A landscape with many valleys, sampled at points; each row gives a point and its height.
From any point a ball takes the steepest step (drop divided by distance) to one of its 3 nearest points. It stops when none of these is lower. Distance is the straight distance between rows; heights are no part of it.
j179 (h 69.0): [-24 -24  14 -20  -4 -10  -9  -3   3]
j537 (h 55.7): [ 7 51 -2 32  3 34 25 34 23]
j195 (h 33.9): [-12  34  13  14  31  61 -17  31  19]
j838 (h 55.0): [-33  -8  10  -1  12  -5  26  33  49]
j646 (h 46.8): [ 23  18 -16  21  -9  -6  35  10 -10]
j484 (h 13.3): [-40 -23  23 -20  19   3 -21   9  36]
j819 (h 77.1): [-16 -12   5  -8   1  -3  12  14  10]
j466 (h 36.5): [ 37  32 -13  17  11  25 -14  -3 -32]
j144 (h 21.6): [-41 -35   7 -17 -15 -42  34  14  52]
j4 (h 49.6): [-13 -27   3 -11 -32 -34  16 -11  -1]
j272 (h 49.9): [-45 -31  19 -17  10  -8  -4  13  46]
j431 (h 13.6): [ 64  24 -36  24  -7 -18  17 -28 -38]
j386 (h 58.5): [-27 -32   9 -20 -22 -24   9  -9  13]
j380 (h 22.0): [ 41   6 -27  11 -20 -28  20 -17 -33]
j310 (h 23.3): [-45 -30  12 -13  10 -22  18  24  65]
j967 (h 53.8): [-41 -23  19 -15  27   3 -10  20  49]
j886 (h 35.1): [  5  27   7   6  23  48 -24  13 -15]
j577 (h 27.5): [ 21  10  -4   0  14  18 -18  -9 -31]
j739 (h 12.7): [ 69  37 -40  28  14  -2  -3 -38 -47]
j576 (h 11.5): [ 57  23 -25  13  14   6 -18 -30 -49]
j315 (h 23.9): [19 49 -1 24 10 44  7 21 -6]
j422 (h 49.7): [ 12 -31  -7 -14 -45 -43   2 -47 -30]
j447 (h 56.8): [-18  16   4  17  14  17  26  36  40]
j978 (h 48.1): [ -2 -22   1 -19 -19 -18  -7 -20 -17]
j88 (h 81.3): [-25 -20  21 -21   9   9 -31  -4   3]
j659 (h 71.3): [-50 -42  20 -27 -10 -26 -10  -6  32]
j693 (h 32.3): [ 28  -4 -16  -2 -14 -18  -3 -27 -36]
j788 (h 28.7): [ 13  42   2  20  17  56 -17  23  -6]
j67 (h 25.2): [-34 -38   5 -14 -32 -44  29   1  30]
j287 (h 7.7): [ 15   7  -1   4   3   9  -5   1 -23]
j460 (h 47.5): [ -7 -35   1 -17 -44 -38  -9 -34 -16]
j586 (h 12.2): [ 35  56 -18  35  -2  24  26  17  -7]
j450 (h 42.3): [-11  20  10  12  23  36  -4  35  20]
j914 (h 13.9): [ 60  44 -31  36   6   8  13 -11 -31]
j649 (h 42.5): [ 11 -24  -4 -17 -31 -34 -18 -46 -35]
j912 (h 68.6): [-49 -43  28 -28 -12 -20 -27 -16  23]
j765 (h 43.0): [-38 -14  15 -12  22  -3   7  31  55]
j194 (h 46.9): [-17  16  15   3  26  34  -7  34  28]
j570 (h 61.3): [  1   1  -9   3 -12  -8  22  10  -1]
j729 (h 38.2): [ 30  16 -15  12  -3  -2  14   2 -22]
j531 (h 17.8): [-38 -20   5  -3  -1 -29  38  25  65]
j109 (h 63.1): [-34 -36  21 -27 -17 -16 -30 -21   0]
j215 (h 13.1): [ 42   6 -24   6   5  -1 -21 -32 -50]
j706 (h 83.6): [-28 -12  18 -11  10   7  -2  12  16]
j19 (h 37.0): [ 25 -14  -9 -15  -8 -15 -33 -41 -47]
j875 (h 34.3): [ 14  21  -2  10  11  24   2  15 -16]
j982 (h 13.5): [ 59  32 -27  21  26  15 -35 -40 -55]
j579 (h 73.6): [-39  -7  20  -9  28  17 -12  22  40]
j332 (h 62.4): [ 12 -17 -10  -7 -30 -38  16 -22 -27]
j985 (h 26.1): [ 28  31 -11  17   5  21  12   9 -12]
j467 (h 91.0): [-19  -1  15  -9  17  26 -22   8   1]
j617 (h 15.9): [ 45  46 -25  31  -2  14  24  10 -16]
j564 (h 62.7): [-30 -45  19 -23 -36 -29 -28 -34  -8]
j293 (h 58.1): [-24 -32  12 -22 -22 -22 -14 -20  -3]
j740 (h 34.1): [-20 -23   0  -6 -27 -34  34   6  17]
j482 (h 38.8): [ 37  38  -7  18  25  41 -30  -1 -36]
j761 (h 86.4): [-41 -16  27 -16  39  27 -29  21  38]
j789 (h 32.0): [  9  -4   3 -12   2  10 -19 -11 -26]
j43 (h 17.5): [ 37  48 -16  29   6  30   8   9 -18]
j347 (h 55.1): [-2 36  1 30  3 19 42 43 37]
j881 (h 52.6): [13 24 -7 21 -2  9 34 28  6]
j367 (h 38.0): [ -1 -26   4 -25 -20 -10 -51 -46 -42]
j352 (h 20.6): [-46 -31   8 -13   5 -36  35  22  84]
j233 (h 42.2): [ 22  -3 -17   5 -25 -30  30 -10 -17]
j65 (h 64.3): [-26  -1  14   2  20  14   7  28  34]
j980 (h 33.2): [ 28  13  -5   3  18  26 -30 -18 -41]
j639 (h 37.3): [ 18 -15  -5 -11 -15 -17 -10 -26 -36]

Where does a ball stop that starts at each point below?
j693 | j576
j4 | j531
j482 | j287
j659 | j484
j579 | j484
j564 | j576
j88 | j293
j422 | j576
j450 | j586
j537 | j586
j233 | j576
j467 | j586
j646 | j287
j881 | j586
